Points on a hilly landscape, in no order, each with its height.
From any point a ball takes the steepest step (drop divided by distance) to one of its 2 nearest points. It stops when none of these is lower. Distance is the straight distance between rows; heights are no part of it.
poni (h 722): [  6   0  20   9  24 -12  29   1  20  -7  -5   3  12  -2   9  27 -25  19
   3  -7 -11 -10 -17  12 -19  14]
nozi (h 397): [ 32  24  -9 -18 -32  22  14 -40  17  35 -20  -4   5  -2  34  13  49 -73
  16  -4  27  53 -31 -13  -4   1]
badob (h 345): [-33 -22 -46  -6  23 -24  -7  -1   2 -21  14  -3 -15  26 -28 -14  -8   4
  13  30 -17 -41  54  10  38  35]
tezum (h 336): [ 36 -20  -7  34  -4  22  55 -17  -2 -29 -13 -10  16  13   3  28  15 -10
  24 -36  -4 -11 -42 -25  51 -64]
mek (h 247): [ -8  17  23  12 -12  28  39  11  -1 -15 -30 -19  20  17   4  15   8  33
 -23 -52   3 -14 -38  -1  13  -9]
mel (h 391): [ 10 -12  15 -31  15 -11 -42   9 -15  24  28  -5 -25 -15  -2 -11  -3  14
 -18  40 -22 -17   0  16 -42  25]
tuke (h 568): [ 15  26  15  -5 -24  14   6 -50  43  -1 -44  -2  28  24  52  11  41 -66
  18 -51  10  26 -54 -26  24  -4]
gadar (h 322): [ -2 -27  -9 -18   5  17 -47  37   2 -35  40  37 -21   2  -9 -43   0  16
  34  54 -24 -48  48 -14  18  16]
bosil (h 594): [  0 -40   2  22  13 -19  23 -24 -21   9   1  18  -4  -6  -8  32 -13 -14
   7   7  18  37  22 -31  35 -41]
Lilan (h 185): [ 12  30  38  -9  -2  -3 -12 -23  12  13 -42  -4  18   1  22  14  13  16
 -42 -48 -10  14 -44  14 -27  22]
reku (h 385): [ 21  -5   6  27  20  -1  35 -20  18  24 -13  -8  17   7   8  39  11 -41
  19 -22  17  19 -27 -26  14 -32]
Sog (h 595): [  6   8  24   4   9  14  -6  38  -4 -10  15  -8 -18   8 -19 -12 -22  17
  11  18  18 -18  16 -10   2 -20]
sabu (h 166): [  4  22  20 -19 -15  22  11  42  -8   2  -6 -37  -8  32 -22   2  -6  18
 -30 -10  13 -22 -26 -26   0  -5]
Pafo (h 282): [  0  17   7 -50 -17  16 -71  37   5   5  23 -15 -21  19 -23 -32  11   7
 -19  58 -21 -44   5  -2   9  40]
gokek (h 543): [ 23  23  32 -19 -21  67  31  42 -14   3 -17 -26 -19   4 -10   7  11  24
   4 -23  -9   2 -40 -19 -32 -17]
tepe (h 340): [  7  -9  10 -18   0   5 -14   3 -15   0  31  25 -26 -12   8   1 -12   5
  -8  16   7  10   0   4 -31 -17]
sof (h 274): [ 13  17  -2  15 -10   3  13 -45  21  30 -26  -6  25 -15  34  24  26 -29
  -8 -19  24  45 -20   0  -8   4]
sepip (h 531): [ 11   5  20  -6  10  -1 -17   5  -5  33  11 -14 -14  -4  -7  10 -18 -19
 -22  29  17  30   8 -19 -15 -15]
vode (h 401): [-29 -20 -33  22  -6 -51  -5 -26   0 -22  16  14  23  -8  -3   5 -22  -1
  -7 -23   3   0  14  37  33  -7]
gasod (h 649): [  5  13  -2 -28  -3  38 -30  48  -2 -46   6  15 -22  16  -9 -50  24  42
  24  36 -33 -59  16  11  -7  43]
sal (h 399): [-20 -10 -26  22  -4 -25  16 -10   1 -35  16  24  16  -7   3   1 -19  16
  -3 -24  -2 -26   2  35  17  -9]
nekuz (h 553): [  2   2 -13   9  10 -35 -34 -15 -35  26  13  -5  14 -31   8 -13  19 -25
 -26  22   8  26   8  31 -31  22]
lik (h 350): [ -2  15 -24  19 -26 -50  16 -35 -20  12  -1  14  23 -11   6 -12   6 -45
 -15   2  35  56   7  -3 -11   3]
bisu (h 226): [ 41  36  43 -17  -5  34 -10  16 -10  37 -26 -38 -10  15 -11  24  12   6
 -10 -23  11  19 -54 -22 -26 -16]
kidan (h 381): [-16   1 -31  33  -8 -47  14 -39   0  -8  -6  -1  26   2   6  11 -24 -15
 -17 -15  20  19   7  14  31 -14]
sut (h 585): [ 14   4  39  -6  11  21  -5  38 -16 -34  18   4 -36  -9  -9 -26 -35  37
  15  11  -5 -16   2  -2 -11 -15]
Kepa (h 526): [-13 -21 -49  16  -4  16  60  -3   6 -43 -21 -25 -12  18 -29  -7 -26  29
  24 -31 -10 -39  34  -5  30 -23]
pafud (h 736): [-28 -34 -14  22  24  -4  18   8 -13 -31  22   3  -4   1  -6   1 -27  30
  20   7  -9  -9  44   9  29  -3]
kita (h 630): [ 24  14  12 -16   9  -6 -32 -14 -15  36  -3 -11 -13 -22  25   6  21   0
 -20   6  26  39  -8  31 -40   8]
buno (h 296): [-15 -32   1  24  33 -51 -16  -6 -13   2  22  33  26 -16   7   5  -2  11
  -2  -7 -20  -9   5  24  -7  12]
Zaz (h 324): [-12  11  17 -12  26  26 -37  34 -14 -16   1 -15 -16  27   3 -19  14  42
 -23  14 -21 -33  10  15   0  28]
Movak (h 596): [  3   1  16   1  27 -10  -8  30  -7 -21  21   9  -4  11 -14 -22 -12  32
   7  12   1 -38  20  10  14   8]
Dokob (h 396): [  1 -21  -1 -12  -6 -16   6 -16 -15  22  22  46  -8 -32  11  17  -2   5
   8   3   3  21   5   9 -38  -6]
zipit (h 114): [  2  22  32 -26  -9  25  13  23  -9   8 -19 -35   1  20  -8  11  -4  24
 -30 -18  -6  -7 -35  -2 -22   8]
basak (h 331): [  0  -1  21  23  26 -41 -23 -12  -4  16   5  20  18 -11  11  16 -13   2
  -9 -15   9  18  -3  18  -9   8]
siga (h 576): [  1 -12   4  -4   3  65  46  14   4  -7  -5 -15 -31 -24   0   9  -9   7
  11  14 -15  -7   2 -10 -20 -28]
Rulu (h 186): [ 12  18  17   7 -14 -36 -21 -49  28  27 -42  10  35 -39  42  12  14 -16
 -14 -28   9  51 -23  15 -38  31]
nitig (h 347): [ -6 -26 -29  25  -3 -12  59 -23  12 -18 -12   5   0 -23 -14  19 -18   6
  21 -36  -7 -16  12  11  30 -26]
taku (h 666): [ 32   8  44  -3  11  44  13  54  -6 -18 -20 -23 -27  12 -26 -27  -6  35
  15  21  -1 -42  11 -35   4  -7]
zedu (h 374): [-26  -8 -10  18   5 -28  -6   7  10 -22  13  13  26 -11  12  -7  -7  24
  -2 -25 -11 -39  -8  46   4  15]
kalak (h 577): [-29 -44  -6   5  -5 -37 -23  13 -35  -3  36  26  -8   0 -25  -8 -17   6
   3  37  -6   9  46 -26  19 -19]
tori (h 584): [ -8   6   3  -2  25 -36 -30  11 -11 -19  23   1  14  28   8 -22  -1  25
 -13   4  -5 -41   2  29  21  21]
deziz (h 484): [ -9 -16 -13  -2   0   3  27 -48   0  23 -15  28   4 -23  26  23  16 -45
   4  -5   9  52   7 -11   4  -5]
muv (h 356): [ 17   5  35  15  25 -35  -2 -23  18  23 -19  20  26 -18  18  27   1  -9
  -3 -21  16  31 -15  17 -14   7]
giv (h 677): [ 24  14  28 -28  -3  22   0  40  -2   1   0  -9 -21  -5 -11 -15   2  51
   5   3  -8 -36  -6  19 -43  37]
zupe (h 342): [ -9 -14  -5 -22  -5  10 -54  43   2   1  48  15 -25 -10 -18 -30   7  11
  26  55 -22 -35  54  -8 -15  22]
Vep (h 613): [  8  -2  -4  -7  29 -13 -55  21  -5 -11  25   6   6  20  23 -41  40  38
   9  -8 -33 -68  -7  26 -29  40]
zez (h 285): [-23 -13 -41 -10 -20 -36 -49  15 -25  19  49  15 -11  -1 -28 -34   8 -22
   5  44   0 -10  46  -3  -8   5]
Famez (h 387): [ 23 -15 -31   8  -4  50  55  -3  -9 -10   0 -14 -12  -2 -30   5   7 -25
  18  -4 -13 -28 -21 -31  21 -75]
zus (h 537): [ -2 -17  -7   3  13  34  39 -26  10  -6 -11  -3  -9  10  26  31 -12 -31
  -2 -11  -9  35 -21 -27  13 -29]
Vup (h 652): [ 15  10  26  -9  11  35  11  49   6 -40  -9  -6 -21   7 -22 -47  -6  49
  16  36 -11 -42  37 -13   0  26]
mog (h 301): [-25 -14 -31  -1  13 -19 -21   0  -3  -3  20  -5 -17  19 -24  -9  -7   2
 -10  36   2 -20  57 -10  36  13]
lebib (h 284): [ 25  41  36 -19 -23  44 -32  45 -15  33 -16 -54 -16  16 -19  16  12  11
 -11  -4  22  25 -34 -14 -26 -17]
Doba (h 246): [ -5  29  22 -13   3  25 -47  10 -22   2  -8 -17 -13   9  20   9  -1  19
 -32 -14  -1  22 -27  23 -33   0]
Zuga (h 445): [  0 -12   2 -13  -1   3  15 -34  -3  19  -4  31   2 -22  31  25   9 -12
  -1  -6   8  42   3   1 -27  -1]
kodo (h 558): [  6  -6  15 -26   9  51  18   2  -1   1   7   1 -31 -19  17  18 -13  -6
  -4  16  -8  24 -18  -7 -14 -27]
buzaf (h 605): [ -3  -3  10   4  25  -2   2  38  -2 -47   8   9  -6  26 -16 -21 -16  36
  22  20 -10 -48  22  17  54  18]
zape (h 256): [ 11   6   7  -3 -12 -32 -25 -31  14  29  -8  -6  28 -30  22  20  16   1
 -15 -14  -9  26 -22  33 -57  45]
gom (h 573): [ -6 -46  12  14  -2 -31  38 -43  16 -16 -10  41  17 -29  27  32 -18  -2
  11 -28  -3  23   4 -15  23 -13]
Nivu (h 134): [-16  -4 -38   3  15 -22 -20   6   8   0  25   3  15   5  -3 -18  27  12
   7   0 -11 -50  25  41 -13  45]
zabal (h 332): [ 13   6  12  -9  12 -54 -34   1 -15  17  25   5  15   4  -3 -20  -4   2
 -15  16   8  -7 -10  19 -21  13]
tised (h 461): [-29 -10 -35   0   7  -2  14  -4 -10  14  20  -6 -13  -6 -22   6 -19  -9
   5  13  10  11  37  12   0 -21]
Tapu (h 491): [-12  11 -28   7  -1  -1  20   2  -7  25  -2 -25  -6   1 -21   3  -9 -36
  -9   7  23   9   4   9  15 -25]
pimu (h 557): [  9  23   8 -16 -20  35  21 -34  29   4 -26  -3   6  26  45  31  35 -46
  11 -39  12  29 -54 -15  -2   1]
somor (h 290): [  1   1  -2   8  -3  17  23  -4  -6  -2   7 -13 -15  14  -8  16 -27 -31
 -10   4  21  18 -26 -26  34 -57]
zubo (h 559): [ 27  32  57 -30 -10  58   0  58 -15  -4 -18 -19 -27  -4 -21  -4 -10  38
   2 -16 -15  -8 -29 -20 -18 -17]
Lebi (h 631): [-16  33  26 -34 -26  62 -41  77  -1 -32  -4  -5 -19  27 -25 -33  15  29
   5  30 -24 -39   6 -17  25  43]
vesa (h 337): [-10 -38   5   0  29 -38 -12   5 -31  19  34  34  -2 -17   0  -1  -4  10
   0  20 -20 -10  20  11 -12  18]
bap (h 275): [  4  31  26 -15   7   4 -23  -1 -14  -1   1  10 -13  12  21  11 -15   3
 -19 -18  10  33 -35  14 -20 -17]
Fuza (h 726): [-12  11  13 -22 -24  78 -11  68  11 -10  -8 -49 -28   3 -30 -19  -5  31
   7  40 -21 -35  16  -9  -1  19]
bovak (h 529): [ 13   7   0 -15 -12 -25 -47  -3 -39  30  26  12 -10 -30   6 -15  -1 -32
 -11  38  14  39  -3  16 -35   7]
zosa (h 412): [ 21   0   5  13  -3  43  56  19  -1 -11  -2 -15 -16   2 -24  -2 -13  -2
  17   3  -1 -33 -18 -23  22 -50]
befa (h 454): [ -5  13 -34  17 -28 -12  32 -32  12  16 -30 -13  26  -4  -5   9   8 -36
 -22 -24  31  12  -8   3   0 -14]
devid (h 270): [ -5 -20 -31  31  -9 -25  30 -53  17  17 -27  10  30 -12   8  38   1 -45
  10 -36  15  37   3 -22  25 -26]
Meda (h 244): [-25 -34 -44  -6   5 -26 -46  20 -18 -22  37  38  -9  24 -27 -31   7   6
  24  28  -6 -29  67  -2  44   4]
dozit (h 579): [ -4  -9  22   9  -6 -13  19 -57  37  -1 -32  31  26   0  49  27   6 -44
  27 -35  18  45 -31 -23  34  -9]
Lerot (h 310): [  3   8  14 -50 -14  26 -44  42   2  18  21 -26 -31  -6 -25 -18   0  17
 -25  45  -4 -34  -7  15   0  20]
zego (h 329): [-12  13   3   2   5  17  23  16   6 -32 -13 -22   5  25 -17 -10  12  44
 -16 -15  10 -47   8  11  38  13]
gese (h 717): [ -6   4   1 -22 -10  55   9  40   7  -2   4 -30 -30   0 -23 -15  -5  19
  -1  37  -6 -38  19   0  -7  -2]
zosup (h 564): [ 12  -9   4 -22  18 -23 -83  27   0   6  42  13  -6  26   0 -42  19   4
   6  43 -18 -40  27 -17  -8  35]
gisuv (h 245): [ -9   0 -32  -7 -19 -23 -27   5 -18  45  32   3  -8 -22 -30  -8   4 -17
  -2  40  23  16  39   6 -18   4]
motu (h 287): [ -5  22  19 -14   8  30 -52  29 -19  -9   8 -23 -20  21   2 -10   6  36
 -25   2  -6  -2  -2  19 -30  11]
Sesa (h 308): [ -8 -10 -12   9  -6 -47 -21 -31  10  27   7   0  28 -37  22   1  15 -10
 -25  -6 -16   2 -11  24 -50  33]
patig (h 206): [  4  19  29 -10 -16  42   8  49  -5  -5  -9 -34 -15  24 -36  -7  -8  12
 -15  14   2 -32 -15 -40  27 -32]
naza (h 357): [ 31  -6 -12  18  -5  51  53  -8  -5 -16   0  -6   4  10  -8  25  31 -25
  17 -26 -24 -12 -48 -29  18 -61]
nesoz (h 583): [ 13 -33  10   7   1 -21  39 -47  -7  -3  -5  26   7  -4  14  31  -6 -22
   4 -18  18  27  -4 -25  36 -34]
Giz (h 234): [-10   5 -14  -4  11   2 -21  23   6   3  19 -17   0   8  -8 -10  15  19
  -4  17 -10 -31   7  36 -31  40]
fezu (h 729): [-11 -45   8  24  35 -14  20   3 -14 -29  14  19   1 -14   9  11 -24  30
  17   6 -20   4  24   7   6   0]
dalu (h 437): [-41 -53 -54   7  14 -37  13  -6 -13   9   5  13 -13   3 -47   7 -10   6
  27  -7 -13   3  70   4  24  -3]
dozav (h 513): [  5  17  -4   0   0 -15   2 -14 -15  34  -9 -12   2 -12   0   7  -8 -42
 -15  19  29  38  -6   2  -7 -11]
Femu (h 715): [  9  11  34   5  23  29  38  26  -3 -27 -21 -10  -7 -10  -1 -12 -13  47
  14  -3 -19 -17  -4  12 -21   0]
piz (h 318): [  1 -14 -18  29  -4   1  51 -20  13 -15 -18  -6  21  -7  -1  32 -12 -12
  11 -44   8  -5 -15  -1  34 -33]
tol (h 555): [  7 -15 -35  28  -3  25  69   7   2 -40 -24 -34   3  27 -32   2  -5  16
  25 -33 -10 -44   5 -12  42 -36]
Rupog (h 745): [-14 -35 -22  30  20   3  45   7   1 -16   9   0  -7   3 -11  17 -22  16
  29  -7   4   1  47  -7  18 -29]
bifir (h 554): [ 24 -15  15  16  -8  30  50 -35  52 -21 -30  21  17   4  42  21  35 -27
  48 -48 -14   5 -42 -36  13 -27]
kod (h 574): [ 11  23  53 -27   2  33 -28  53  -8 -22  -7  -9 -30   1 -28 -31 -20  50
   6   2 -11 -23  -6  -4  -9  -5]
dabog (h 478): [ 32  23  17 -28 -37  33 -22  -4   6  37  -1 -26 -20 -10  11  22  -5 -32
   2  29  23  54 -35 -12 -32 -14]
gedir (h 504): [ 25  20  -1 -32 -32   3 -28  -4  -6  35   9 -10 -20 -27  12   7  -5 -28
  -6  40  20  52 -17  11 -41  -3]
kug (h 565): [ -7 -33   7  -8  11 -29 -36  14 -14  -6  43  26 -11   9 -11 -21 -22  23
   2  37 -10 -15  41 -26  -2  -2]
rifo (h 291): [-13 -32 -25   1   9  -1 -21  35 -14 -42  29  30 -23  11 -19 -40  -9  27
  45  35 -24 -38  66  -4  24  11]
vopek (h 371): [  9 -20  16 -10  34 -23  -9   7 -12   7  25   7 -10 -17   3  -3 -12  19
  -9  28 -30 -10  10   9 -33  19]
sisek (h 354): [ 19  14  30   2   5   1  22 -23  -4 -13 -21  -5   2  22  30  22 -16 -16
 -22 -26  16  32 -45 -22  20 -29]
fusim (h 219): [ 13  33  42  -3  -9  23  11   3   3   2 -42 -14  17  17  18  22   6  24
 -28 -65  -4  17 -49  -4  -7   3]
bal (h 556): [ -6 -16   6  -7  15 -37 -67  24 -17  13  45   5  -7  10  -7 -22  -1   5
  -3  46 -10  -7  30 -20 -19  10]
Gik (h 257): [-38 -34 -12  34  -1 -54 -13 -28   9   0  11  32  44 -35  19  12  -2  11
  -8 -27 -23  -5   0  14   1  12]
Filu (h 560): [ 27 -21  15   2   0  19  51 -33  38 -13 -17  24   9  -5  37  31   9  -6
  21 -38  -5  15 -25 -26 -16 -14]
runi (h 313): [-32  -6 -57  -2  -1 -50 -34  -2 -27  14  33  14   6  10 -26 -29  13 -18
   7  13   7 -13  49  18   9  14]
tonat (h 353): [ 14   8  13 -39 -13   3 -57  14 -16  34  18 -26 -24 -11 -12 -10  -3   2
 -28  46  -1   4  -8  11 -27  16]
Fid (h 622): [-25  25   6 -25 -22  51  -2  62  -2 -33  -4 -21 -21  39 -26 -22   3  34
 -10  19 -11 -46  15 -25  36  23]
kap (h 612): [-15   9   3 -13  -2  16   8  43  -9 -55   4  -4 -12  42 -25 -22 -24  38
  -1  15  -7 -44  14  -6  53  13]
fafi (h 304): [  4   7  22 -21  -1   9 -25   1 -14   1  20  36 -24  -1  28  14 -26  -7
   6   0   5  43 -12  -1 -38 -15]
tur (h 380): [-20  -3 -30  16 -21 -39  -4 -19 -32  26  20  29   9 -15  -8  -9   6 -36
  -4   3  15  59  22   2 -14  -3]
givi (h 402): [-29 -24 -31  23 -13 -56   3 -23 -27  28  10  31  22 -26 -15   0  11 -22
  -3 -11  13  34  33  12   6   3]
Mizul (h 377): [-20 -43   4   6  12 -11  10  20 -17  14  33  29 -12 -18 -23   0 -14  15
  15  41 -20   3  46 -11 -26  12]
zin (h 339): [ 28  34  26  -5  -4  20   6 -10 -10   9 -24 -13  -7  25  18  11   9 -44
 -14  -9  23  36 -54 -28  13 -34]
togok (h 498): [ 22   3 -12  17  -6  45  59   5   9   0  -2  -6  -4  -8  -1  15  19   7
  23 -24   7 -15  -2 -18 -23 -38]
Liv (h 355): [-13   5  14  13   0 -38 -15  -9  24  -7   6  28  29 -21  22  12 -16  16
   0 -27 -19 -12 -36  36 -22  12]
sil (h 520): [ -3 -15 -16  -5  -1  24  44 -52  25  -2 -16  13  -9   3  29  33  23 -51
  19 -16  -1  42  -9 -31  13 -17]
vub (h 254): [ -3  25  -9 -37   5  13 -66  33   4 -22  16  11 -15  39  -3 -32  28   5
 -13  40 -32 -55   3  -2  27  51]
Sekis (h 693): [ 38  14  26 -24   5  26 -11  23   5  13  -8 -16 -21  -6  -9   3  -4  54
   8 -10 -14  -2 -16  20 -61  17]
lud (h 589): [ -9 -30  -4   7   3 -35   4 -17 -31   8  21  17  -7  -3 -17  10 -26  -4
 -13  23  13  32  29 -32  19 -18]
zolik (h 325): [ -7   2 -21  24 -25 -42  25 -45 -11  21 -20  19  28 -10  10   7   9 -57
   8  -7  26  80   8 -28 -11   8]
beb (h 217): [-34 -18 -57 -26  -9 -14 -55  16   0 -22  27  28 -24  25 -38 -32  -2 -11
  26  36 -15 -32  79 -21  44   1]
Sige (h 444): [ 48  32   5 -27 -34  26  -2 -25   5  38 -22 -23  -8  -3  23  17  30 -49
  13  16  29  73 -41  -9 -22  -8]
Mifus (h 638): [  5  27  34 -32   1  41 -27  65  -5 -38 -15  11 -29  24 -20 -51   2  52
  23  29 -31 -46  11  -8  17  41]
surap (h 479): [-16  24 -30  16 -26 -18   2 -31   8  14 -20   0  33 -27  10  -2  10 -33
 -22 -30  22  18 -15  39  -1   6]
nolu (h 418): [-23 -24 -19   2   3  21  11  13 -21  -4  25  13 -25 -17 -19  -5 -23  12
  18  27 -10   3  52 -11 -11 -16]
zad (h 352): [-45 -49 -42  23   1 -36  22 -21 -19  24  -3  18   9   1 -33  28 -15 -16
  17 -21 -11  39  41   0  20  -8]
negil (h 546): [-12  23 -29  -5  -5 -28 -27  -1  -4  11   5 -16  18   8  -1 -31  22  -8
 -30  18   8 -27   0  47   0  43]
bofo (h 427): [ 31   7  32   3   3  55  23  37  -7  -9  -2 -15 -16  -3 -16   1  -6  -4
   7  -2  -7 -14 -32 -46  22 -75]
rozo (h 364): [ 21   6  23   3  32 -64 -47  -7 -32  27  19  26  19 -12   6 -10  -5 -10
  -7   2   4  26  -7  17 -18   6]
nub (h 288): [  9  11   2 -10   1 -28   0   9  -2  15  16   2   5   5 -14  -9  -4   7
 -18  16  24 -14   5   8  -9   9]
Kov (h 603): [ 33  26   4   9   4 -19 -32 -30 -11  28 -15  -6   9 -36  30  -6  22 -26
 -11   0  22  63 -14  33 -42  28]
foni (h 707): [-21  -2 -20 -20   1  32   0  25   2 -23   7  -6 -31   4 -24 -28 -10  15
  -1  30  -8 -41  36  -1  17   7]
Ven (h 683): [-11  -1 -15   1   6  47  42  27  -7 -47 -18  -7 -30  -1 -23 -45  -7  34
  19  28 -13 -43  45   1  22  -1]
Lat (h 390): [-26 -44 -24  13   2 -19  53 -15   3 -22   0  15   2 -28 -14   1 -30  15
  17 -16 -25 -20  26   6   7   1]
nasi (h 292): [-28   7   3  39 -12 -32  -8 -36  43 -10 -32   0  47 -19  23  22 -23   6
 -16 -30  -3   6 -33   7  16   1]
Gupo (h 373): [ 24   1  23  14  22  -3  31 -24  17  27 -16  20  11 -14  17  31  -1 -21
  13 -26  11  27 -24  -2  16  -6]
Fedel (h 315): [ 22  27  27  -4  -5  16  -5   4 -15  20  -8 -16  -5   6 -11   2  -6 -30
 -21  14  30  21 -28 -26  20 -51]
vimis (h 286): [-13  12  15   5  -3  -2  26  12   4 -19 -18 -22  16  20  -5   3   2  46
 -37 -31  -2 -32  -9   3  13  19]
bel (h 523): [ 24  20  10   3 -12  50  31  12  -3   8  -7 -16  -4  11   6  15  16  -6
   2 -22  12  -1 -35 -21 -14 -36]
kisug (h 283): [-23  -8   8  41  -7 -49 -15 -43  32  -7 -16  22  47 -27  34  24  -6   4
 -17 -30  -1  24 -11  -1  -8   9]
Mune (h 365): [ -1   3   0  19  -5 -16  17 -24  -5 -16 -11 -12  15  16  15  13 -20  -4
 -30 -25  28  14 -15  -4  34 -24]
rapo (h 424): [ 15  18 -41  29 -11  -9  37 -37  -6  20 -27 -26  17   0 -11  -2  22 -69
  -9 -20  30  29 -14  -4  19 -35]
delas (h 566): [  1 -25  21  14   2  -6  44 -41  41 -18 -26  30  20 -20  37  29 -10  13
  21 -35  -8  13  -6 -21  -6  -9]
vudus (h 706): [ -2  -3   6   2   9  25  51  26  -1 -26 -17  -9 -15  -6 -13 -23 -11  34
  16   8 -15 -36  11  10  -1  12]
bag (h 189): [-23  -2 -50 -13   7   3 -68  24  10 -29  35  22 -13  42 -17 -29   6 -17
  16  55 -20 -36  48 -14  40  26]
migis (h 269): [ -1 -11  -7   2  -5   9  19   6  -7 -11   4 -35 -14  19 -24  13 -31 -13
 -12  18   7 -10   5 -31  46 -51]
kovi (h 463): [-22 -27 -49   3   2  -7  44  -4   9 -29  -6  -7 -21  -2 -33 -22 -17  19
  23 -13 -15 -38  47  12  13   0]
memop (h 253): [-17  15 -11 -14   1   1 -48  19  -8  -2  19 -16 -13  25 -18 -24  -7  -3
 -26  49  11 -19  34  -5  19  10]
kiza (h 230): [  2  33   2  31 -25 -11  -7 -50  44  19 -51   0  45 -42  39   6  25 -35
  -7 -28  25  40 -26   3  -4  13]
fele (h 221): [-18  13 -28 -12   9   1 -64   8  -7 -17  26  -1  -7  46  -4 -36  10   1
 -22  43  -7 -37  27  -9  33  35]
Kat (h 158): [ 37  35  35 -11 -13  27  -4 -10   6  36 -42 -33   0  27  13  30  21   0
 -15 -33   7  45 -51 -15 -36   4]
ser (h 298): [-18 -14 -23  26 -25 -32  24 -59  36  21 -38  19  32 -16  18  24  19 -57
  18 -27  15  63   3 -20   8  10]
Voki (h 572): [ -3   6  11  14 -24  -4  14 -60  54  -8 -46   4  34   7  52  13  26 -66
  16 -42  21  38 -42 -21  48 -12]
bitum (h 398): [ 21  20 -16  22  -5   3  35 -35  10  31 -14 -15  23  17   2  24  18 -68
  14  -9  26  32 -29 -23  12 -28]
lerur (h 289): [  4   7  -3  -8  -5   0 -18  19   0   3  27  -5   4 -10   5   4   6  26
  -1  -1 -14 -14 -18  47 -55  36]
zadu (h 82): [ 39  37  26 -18 -14   8  -9 -35  20  16 -51 -19   3  20  33  16  19 -28
  -6 -35  16  60 -51 -12 -28  16]
Bikof (h 547): [  1  -9   9  -5  13  13  22 -14   2   3   0   6 -23  -5  15  27 -27 -10
 -14   8  -5  23 -11 -10   1 -18]
vitu (h 719): [ 15  16  39   8  20  17  29  14  22  -6 -26  -9  15 -10   0   6 -14  46
   1 -34 -18 -20 -32   7 -24  12]
Tirep (h 299): [ -3  -6 -22 -14 -20  19 -23  23  10  30  29 -31 -18  -3 -30   5 -11   2
   5  42  18   2  29  -7 -32   1]
domag (h 395): [-29 -49 -47   3  16 -45   1   2  -1  -9  21  19  -1  10 -36 -15 -12  18
  28   8 -16 -28  61   1  29  26]
forup (h 300): [-38 -38 -28  36  -4 -37  33 -45  11  20 -25  18  29 -13 -11  36  -5 -33
  14 -32  -2  44  20 -11  22 -10]
Fili (h 303): [-26  -1  -9  38 -16  -1  29 -31  38 -14 -25  -9  38 -12  10  29 -20   2
  -7 -43   5  -5 -24   3  30 -17]
Gam (h 330): [-16 -17  -1  -9  -5  17 -45  35  -3  13  47  -3 -25 -13 -13  -8  -6  16
  14  44  -7  -6  37  -9 -39   4]
lavuz (h 394): [-12   0 -27   1 -10   4  35  12   3 -14   3 -12  -4  24 -33  -6  -4  18
  -8 -11  20 -42  26   3  16  -8]
Nemik (h 430): [ 15   9  39  -5  23  14  28  13  -3  -7  -4  -9 -12  12   2  11 -29  16
  12 -11   0  -3 -36  -8   8 -27]
ton (h 545): [ 17   5   0   0  -5  45  40 -34  35  -4 -16   7   4  19  40  26  43 -45
  32 -38  -4  13 -49 -23   9 -29]
falag (h 358): [-24 -14 -38  13   9 -50 -16  -7 -30  18  17  17   6 -14 -18 -10   2 -19
   0   5  12   7  41  26  14   1]
gev (h 207): [ 13  19   8 -18  -7  -2   5   6  -3  24  -4 -14  -4  -3  -4   8  -4  12
 -29  -2  16  -3 -24  19 -30  11]
mok (h 601): [ -9  -2   5  -9  26  -2 -15  17   0 -37  15  14   6  10  19 -39  18  39
  -8 -12 -35 -65   0  37 -12  39]
Git (h 503): [-11  39  -5  10 -25 -20 -17 -20   3  13 -27 -23  35 -29  21 -13  19 -11
 -46 -21  12  10 -33  46 -17  28]
sisa (h 338): [ 14  17 -31   6 -24   7  24 -43  10  35 -29  -3  12 -24  25  12  22 -71
   9 -10  29  64 -10  10  -8   6]
zeled (h 575): [ -1   1  -2  -6  28 -39 -60   7 -13  -6  34   8  -1  32  10 -31  21  10
  -7  20 -14 -37  17  14  -5  34]
duta (h 578): [  9   9 -16  14  -8 -46 -17 -30 -20  32  -8  10  28 -38  22   1  19 -29
  -9   3  14  49   4  35 -28  26]
Madop (h 328): [  6   3   9  -8   5 -17 -11   1   4   6  12  24  11 -25  18   8   3  15
   8 -19 -17  -7 -28  41 -48  23]
rivi (h 592): [-17  10   1  -2  25  -6 -27  29   9 -36   6   3  10  36   8 -26  18  40
   0  -8 -25 -54   2  32  25  45]
Faba (h 725): [  7 -21  28  17  35  -6  31  -8  11 -14  -1  24   7 -21  17  18 -31  22
  21 -21 -22  11  -6   7 -12   2]
Vonu (h 243): [ -5  -2  -5  -4  -3  30  26  29   1 -24   2 -43 -25  20 -46 -14 -20   4
  -5  17   3 -35  10 -42  50 -36]
kesur (h 524): [-20  26  -8  10   1 -19 -26  -9  -6   2  -8 -18  23  -5  14 -17  10   4
 -46  -9   2 -14 -13  45   1  25]
Mani (h 567): [ -7   4 -35  16   2 -56 -40 -11 -12  21  28 -11  33 -14  14 -34  23 -25
 -19  14  -8 -20   6  55 -15  42]
pem (h 142): [ 24  26  35  -4  -9 -19 -25 -46  35  19 -48   2  26  -8  34  16   9 -13
 -20 -37   5  35 -44   0 -30  25]
zoraz (h 455): [ -3  -5 -26   8  -5  32  34   5   2  -2   6 -17  -6  -1 -10   3   7  17
  -2 -11  21 -17  17  -4  -9 -26]
Sidun (h 544): [ -2  -9  25  -4  12 -24 -42   5 -14  18  22   1 -15  -6 -16  -2 -24  -5
 -18  44   8  20  28 -22 -15 -10]
kedup (h 582): [ -1   9  39   6   4   0  -4 -47  56  -1 -36  28  21 -13  62  27  15 -29
  19 -42   6  41 -34  -7  13   4]
Poz (h 663): [ 18   5   8 -28   3  27 -24  44  -3 -13  15  -2 -24  -2  -7 -36  11  52
  13  30 -19 -40  13  21 -35  37]
rafi (h 423): [ 24 -12  21  12  15  30  66  11  -9 -20 -11 -15  -4   9  -3  15  -9  11
  20 -13  -8 -10 -30 -17  26 -39]

For each start below, name the point where the ball stops.
Kov: pem
pafud: Ven
Lebi: pem
Fuza: pem
gokek: pem
Mune: zipit
Kepa: Gik

Call two points neighbours if one is among the 2 nearest of the other. Go from one point of each pair to the other, from neighbour to neighbour, staying as low as possible. Name the highest point that can't be avoided.
devid and fele: givi
Nivu and basak: vode
fele and ton: bosil
fele and gisuv: zupe
Gik and bag: mel
zipit and basak: rozo
